Each row is a point on a tangle of strands that fork, close into loops and nearly touch. The rows are in no order.
Two points are linked if the straight distance between their rows is under 79.6. Some points are linked to none.
k687: [ 13 -20  30 -13  34 -36  49  20  12  31  18  -7  13  -2 -10  22   1 -29
  44 -24]
k884: [-56  -1 -20   9  21 -11 -39   0  -7   2  -4   9  11   4 -38 -15   8   7
 -30 -20]
k450: [ 31  17  26 -13  -6  13   4  -6   1 -11   2 -14   2  -5   0   6   1  17
  -1  53]
k697: [-16 -24 -38  16 -12 -37  21 -12   2  12 -15  14   8   9   1  -5   2   7
   1 -22]
k455: [ 10   7  -4  17 -29  50  21 -20  -5   1 -13 -18 -18  10  21 -21  14  37
  -5  46]
k540: [-25 -62  -4  35  -3   7 -30  17  16   4 -17  52   7   0   2  31 -34 -19
  38 -24]
k497: [  5 -39  41 -31  18   8 -20  10  19   2 -23  -6 -10  -8  15  20  -9 -27
  29  39]
k748: [ 10 -36   8  25 -39  -7  -5 -34   0 -17 -13  28  45   2   2   6  -3  26
  24  -1]
k934: [ 22  -9 -26  -3 -12  -2  -4  -9  11  -2  39  28   4  33  -5 -28  -7 -25
  -9 -37]
k626: [ -8 -10  28 -19   0  44 -53  16  34 -30 -34 -16   6 -18  13  16 -22 -10
  14  -8]
k779: [-19  36  24 -13  19  48   7   9   2  16 -11 -68 -32 -26  35   8  25  -7
   1  60]
k321: [-25  62  10 -25  43 -26  33 -22 -20  29  17 -26   7 -30 -18   1  30   4
   3  34]
k901: [ -7  34   1 -16 -14  47  -5   8 -14  19 -13 -61 -29 -13  66  -5  35   8
 -16  54]
k798: [ 41  -3  32   4   9 -34  38  11  10   8  18  -4  34 -13  -7  40  -9  -5
  39  -8]
k316: [-15 -48  -6  13   2 -35 -11  14  -5 -11   3  43   8   3 -22  33 -27 -14
  13 -14]
k475: [ -4  10  29 -28  43 -43  42   8   1  20   6 -30   6 -24 -20   1 -10 -41
  35  -3]
k54: [-35 -26  -5 -37   3 -22 -19   6  25  34 -41   4  -7  -3  17 -11  -9 -31
  19  13]
k269: [ 36 -13   3  34   2  21 -18 -15  21  16   0 -10   4  18  22 -18  25  -5
  -7   7]
k763: [-18 -21  14 -58 -26  24 -20  14 -10 -32 -31 -25 -17 -19  41   8  -2  18
  -8  32]
k333: [ -4 -39  -4  48  35  19  -1  27  17  21  13  21  -8  26  -9   4   9 -11
   5 -74]
k666: [-18 -28  21 -16 -12  50 -30  19  18 -31 -48 -29 -18 -18  43  14  -9  11
   8   8]
k628: [ 15  21  13  19  -3 -26 -15   1   1 -18 -21 -30  33 -25  -8  23  -4  18
  -5  12]
k600: [ 32  39  18   5 -20  14 -10 -13 -30  14 -14 -27   7 -11  26  -2  23  34
 -21  68]
k443: [  9 -14  30  15  42  11  10  26  40   5  -1  -8   4 -11  -9  34 -21 -27
  41 -37]
k733: [  6  -3 -31  29 -63  10   9 -22  13 -30  -8   7  12   8  15 -18 -27   2
  18 -31]
k859: [ 20   7  23  31 -24  19 -32  -3  15 -35 -25 -22  35 -18   5  17 -13  21
   8  -1]
k203: [ -5 -26  17   7 -30  76 -36  -2  14 -42 -32 -15 -17   1  36 -14  -6  16
   0 -10]
k241: [-31  54 -13  -7  38 -45  40  -5 -22  31  11 -31  13 -26 -17   7  39  14
 -14 -13]
k404: [-44 -15 -24   6   7 -28 -16   8 -32  -4  16  48   0  16 -38 -14  -6   5
 -29 -35]
k107: [-37  27 -31 -36  10  -4  -2 -24  -5  18   1  -7 -28  -4   4 -11  15 -17
 -21  40]
k536: [ -4 -33  -1  62   0  36 -26 -16   5 -19  -1  10 -14  21  -8 -22  -1   0
  -7 -21]
k221: [ 59  17  16  12   0 -38  58  13 -16  21  28   2  34   2  -3  24  16  20
  12 -20]
k975: [ 27 -31  -7  37 -11  11  11  -2   7 -28   7   7 -15  11  -2  18 -21  -9
   9   9]
k875: [ -1 -18 -41  38 -42 -21  34 -13   0 -17   4  17   7  14   3  -3 -17   4
  12 -48]
k465: [ -7 -67  10  -1 -13  29 -50   5  15  -5 -32  29 -18  13  30  -1  -7 -19
  10   8]
k881: [ 29  34   5  41 -59  33 -23  -6 -30 -25 -24 -39   1  -7  40 -20  -5  24
 -20  19]
k659: [-29  29   0  10  33  15 -30  14  28  -2 -12 -51  -9 -22  -8   7   3 -22
 -13  -2]
k20: [-32  16  -5 -36  30 -13   4  23   0  26  38  26  11  18 -42 -20   5  -6
 -10 -49]
k938: [  1  -8  10 -19 -36  30 -33 -17  -4 -45 -10   6   8   1   2 -12 -12  14
  -9  16]
k343: [ -2 -15  36  26  55   4  -2  28  25  14   4  -9  24  -3 -25  26  14   6
  18 -56]
k858: [  2 -14 -18  12 -48  28  18 -29   6  -9 -18   4  -3  17  18 -31   0  25
   9  13]
k384: [-46  -8  22   5  49  45  -5  29  35  11 -19   8 -19  -3 -33   5 -27  -4
  26 -13]
k408: [-41  -3   5  -8  35   8 -25  44  15  20  20  38  -1  19 -39 -15 -21 -14
  -1 -40]
k701: [ 15  -9  -2 -21   8 -45  35  26  -7  14  32   8  20   9 -10  17  25 -14
  -1 -69]
k822: [-15  28 -22  -3  11  -9   4  -4 -17 -28  38   7  -4   2 -43   0  -6   3
 -32 -14]
k349: [ 26  61   1 -27  -6 -13   4 -25 -25  29 -10 -18   5 -20  34 -12  30  18
 -15  61]
k610: [ 49  21  -8  14  -1 -36  52  -2 -38  13  34  13  19  11  -6   1  38  30
 -22 -28]
k675: [-11  29  -7 -34 -19  53 -34   3   1 -13  -3 -48 -21  -5  49 -19  21  -2
 -31  20]
k258: [ 18   2  -4 -23   5   0 -32 -18   7  -7  32  22   4  22 -15 -27   5 -17
 -21   4]
k525: [-37 -26  -9 -33 -10  65 -19  10   5  -2 -17  -9 -49  15  35 -21   3   1
 -11  27]
k385: [  0  24 -16 -26   8 -27  21  -6   8   4  15  -1   9   0 -19  -3  -5  -1
  -2 -12]
k929: [-28 -31 -13  -7   9 -33  15   2  23  39 -24   8  11   4   1   0  -3 -11
  28 -13]
k547: [ -8 -15  14 -32 -20  67  14   1   2  -1 -16 -24 -34   7  39  -9  13  32
   4  49]
k432: [ 25  -1  18 -34 -34 -12  -1 -15   8  16 -40 -15  25 -12  50  -4  13  18
  17  38]
k284: [ 13  -8  24 -39 -10  22  17   1   0 -28  -8  -9 -23 -10   5  22 -21   9
  15  60]
k531: [-51  -2   7   0  54  24 -24  31  30  45  -5  13 -14  10 -24 -21  -7 -16
   7 -21]
k49: [ 13   9 -11  19  23 -19   2  24  15 -15  13 -30 -16 -12 -13  28 -20 -32
  -9 -11]
k943: [ 30  26 -19  60 -16 -25  35   7 -33 -22  15 -21   7  -5  -9  16  -3  20
 -18 -19]
k172: [ 57  38 -27  23 -34 -33  31 -20 -27   9  -8   4   5  -6  25  -6  -4  15
 -10  19]
k800: [ 30  15 -27  -8   7 -40  42 -22 -38  -6  37  36  -8   7 -15  -6  21  16
 -23 -19]
k228: [  6  -7 -11  -2  15 -10 -28   8  -2 -22  14  -4 -31  -2 -12  15 -14 -38
 -27  24]
k377: [ 18  48 -11  41 -61  23   2 -38 -49 -18 -10 -14  -4  -1  21 -39   2  37
 -22  25]
k154: [ 10 -18   4  67 -18  15   2 -29 -10 -12  19   5  11  27 -11 -34  16  23
  -6 -40]
k825: [  6  -1 -12  40 -11 -41  -4   1 -14 -31  -1 -11  32 -13 -13  24  -5  11
 -10 -32]
k994: [-10  49   2  15  23 -20  18   1 -10  10  10 -35  27 -17 -28   8  23  32
 -13  -7]
k278: [-14 -62   6  23 -15  16 -22 -14  19  -1 -25  35  20  11   4   7  -5   9
  30  -5]
k242: [ 42  25   2  48 -17  21  -6 -25 -18  13  12 -14   7  16  17 -32  29  17
 -22  27]
k982: [ 33  50 -33 -11 -20  -5  17 -40 -38 -12  13  15 -28  -6  19 -15  12  12
 -29  47]
k28: [ -9  -6  -5 -57 -24  -1  -9 -18 -21 -20 -26   1 -18 -12  26  -4   7  15
 -15  50]
k796: [ 29  23  -1   5  -5  31 -19 -28 -10 -11  34  -2 -10  16  -2 -30  20  -1
 -34  31]
k299: [ 43  17  27  64 -48  42 -29  -5  -9 -26 -28 -25  23  -7  28  -6 -11  29
   4   0]
k108: [ 20  -3  14 -70 -23  -6  16 -10  15  14 -20 -10  -5  -7  46  -7  -1 -14
  27  40]
k601: [-15 -43 -16  -8 -23  21 -23  -8  -6 -11 -22   9 -35  16  25 -15  -2  -6
 -11  28]
k194: [-19  -3  29  -4  35  45 -28   4   9   5 -20 -39 -28 -15  12  10  24   2
  -6  47]
k603: [-16  -9  36 -30  33   2 -16   3   2   5 -18 -32 -22 -21   1  12   8 -20
   4  57]
k22: [-39   8  -2  20  44   6 -35  22   5  -8   8 -11  -9  -7 -41  10  -6 -10
 -23 -16]
k885: [ -4 -49 -11  40   4   5   3  28  -4  -7  28  44  -7  25 -12  17 -18 -22
  13 -64]
k320: [-14  38 -17 -59  30 -32  26 -11   1  29  35  18   1   2 -24 -25   7 -14
  -2 -21]
k346: [ -4  11  -8 -22 -12 -19  38   6  35  11 -23 -32  -4 -15  12   7 -27 -23
  35   8]
k73: [-46 -23  -8  -8 -11   9 -44  16  16  -3 -26  33   6   7 -12  -9 -33  -7
  10 -14]
k143: [ 30 -15   4  11 -55 -13   1 -30  -3  -4 -36   4  36  -7  37   4   3  30
  17  26]
k86: [  4 -36  49 -25  28  24 -55  15  28   4 -11  30   7   0  -3  14 -20 -30
  27   8]
k326: [ -2 -31  -1  13  17   8   4  -5  28  30 -11   2  -5  16   4  -8  10  -6
  12   8]
k819: [-14  62 -23 -41  -9   9  16 -34 -11  19  -2 -18 -14 -16  26 -18  29  12
 -13  50]
k293: [-52   8 -17 -57   4  -4 -21  -1  10  24 -18   4 -21   1   3 -25  -4 -24
  -7  21]
k640: [ 38  53   6  34 -16  -2  -5 -15 -31  17  -2 -20  29  -4   3  -9  16  39
 -21  32]
k726: [ 48 -16 -11   4 -16 -24  20 -12  -4  -3  49  36  22  25  -1   1   6 -13
   2 -39]
k216: [  4  15   7 -66 -13  -8  18  -3   5 -27  -5   3 -14 -15  -4  11 -35 -13
  17  36]
k813: [  4 -33  16 -21  27 -48   8  10 -14  10  22  46  21   8 -32  25   1  -6
  11 -16]
k151: [ 32  50 -24 -10   6 -26  13 -42 -36 -10  36  26   0  -7 -12 -22  25  20
 -33  10]
k429: [-16  20 -27  25  -5   1   0 -13  -8 -19   3 -19 -11  -6 -16  -1   0  10
 -24  13]
k254: [ 58  14 -13  45 -38 -27  26 -31 -30  -5  20  16  21  12  15 -21   6  16
  -7 -15]
k743: [-62   6 -16 -36  -5  12 -45  18   1  -5 -18  21 -24   2 -10 -19 -29 -18
 -20  11]
k458: [ 15 -27  25  14  27 -20  -6  -2  -9  -4  25  24  25  12 -38  14  16  19
  -6  -3]
k280: [-44   2 -30 -15  19 -31  27   6 -43  10  26  38  -6  14 -37  -9  29  20
 -32 -49]
k376: [ -6 -34  20  28  38  42 -33   0  29  11  -7  21  -9  19 -14  -5   3  -3
   3 -15]
k133: [ 21  25  19 -60   4 -13  38 -18   0  13   0 -11 -14 -15  10  -8  -1 -17
  22  52]
k352: [-25 -31   7  -2   8 -24  12  33  16   0   2  26  13 -12 -22  45 -44 -21
  45 -37]
k240: [ 44  35 -24 -17 -13 -25  54 -26 -18   2   4  11 -23  -9  13   5  -5  13
  -1  45]
k636: [  3  17  21  32  33  -6  24  30   5  10  15 -36  22  -9 -29  23  22  21
  -3 -43]
k370: [ -4  29  -8  -7 -14  27 -39   6  24 -17 -21 -48  -3 -16  25 -10   3 -14
 -19   2]
k538: [ -9 -31 -11  -1   3 -41  26  21 -39   0  23  35   5  16 -27  17  28   7
 -19 -64]
k144: [ 13  -1   8  29  44  31  -2  23  37  -8   4 -20 -30  -6  -7  24 -20 -32
   8 -16]
k577: [-18  -2 -13 -31  24  -6 -21  -8 -14   8  28  41 -23  20 -28 -19  -1 -18
 -29  23]
k777: [-30 -34 -19  20   3  -6   1  35 -22  13  30  61 -11  36 -26 -17  -9  -6
 -12 -59]
k505: [ 18  15  -8  48 -32 -10  -1 -48 -33 -15  24   8  12  14  -5 -49  19  21
 -25 -22]
k329: [  1 -34 -11   8  22 -26  14  36   7  31  24   9   2  22  -4  10  20 -29
   2 -74]
k806: [-40 -21  22 -17  36 -39   6  57  -2  24   8  30   8  -5 -31  25 -32 -34
  34 -41]
k375: [-21  -4   4 -11  -2   0 -26   5  31 -10 -23  -8  19  -9  -9   8 -19  -7
  14 -10]
k784: [ 55  23  -2  31  -2 -16  23  14  -1 -18  29 -19   3  -3  -3  21 -13 -10
  -4  -6]
k846: [-17  15 -20  -3 -16   4  22   2  14  -6 -24 -35 -19 -16   8   9 -13   3
   3  25]
k64: [ 28  16 -16 -18 -25 -16  37  -9  25   7   1  -3  10   1  12   0 -15  -3
  24   2]
k19: [-16 -23  -9   5 -19 -22  16   5  23   0  -2  20  45 -10  -8  34 -23   2
  44 -45]
k152: [-26 -19  12  -6  40 -14 -18  26   5   6   3   8 -19  -4 -30  18 -20 -26
   0  13]

A piece is two or more points that can be reached from each other along the links. Count, over all rows, the pieces, the separate loops (a circle has one, a figure eight two, a Y none), the forks (points with three links) and the tips (points with one).
pieces -> 3
loops -> 4
forks -> 14
tips -> 12

How many points has the smallest loop of links through each point below? Write none if it is on no loop.
k133 -> 24
k822 -> 6
k54 -> 11
k280 -> 8
k254 -> none
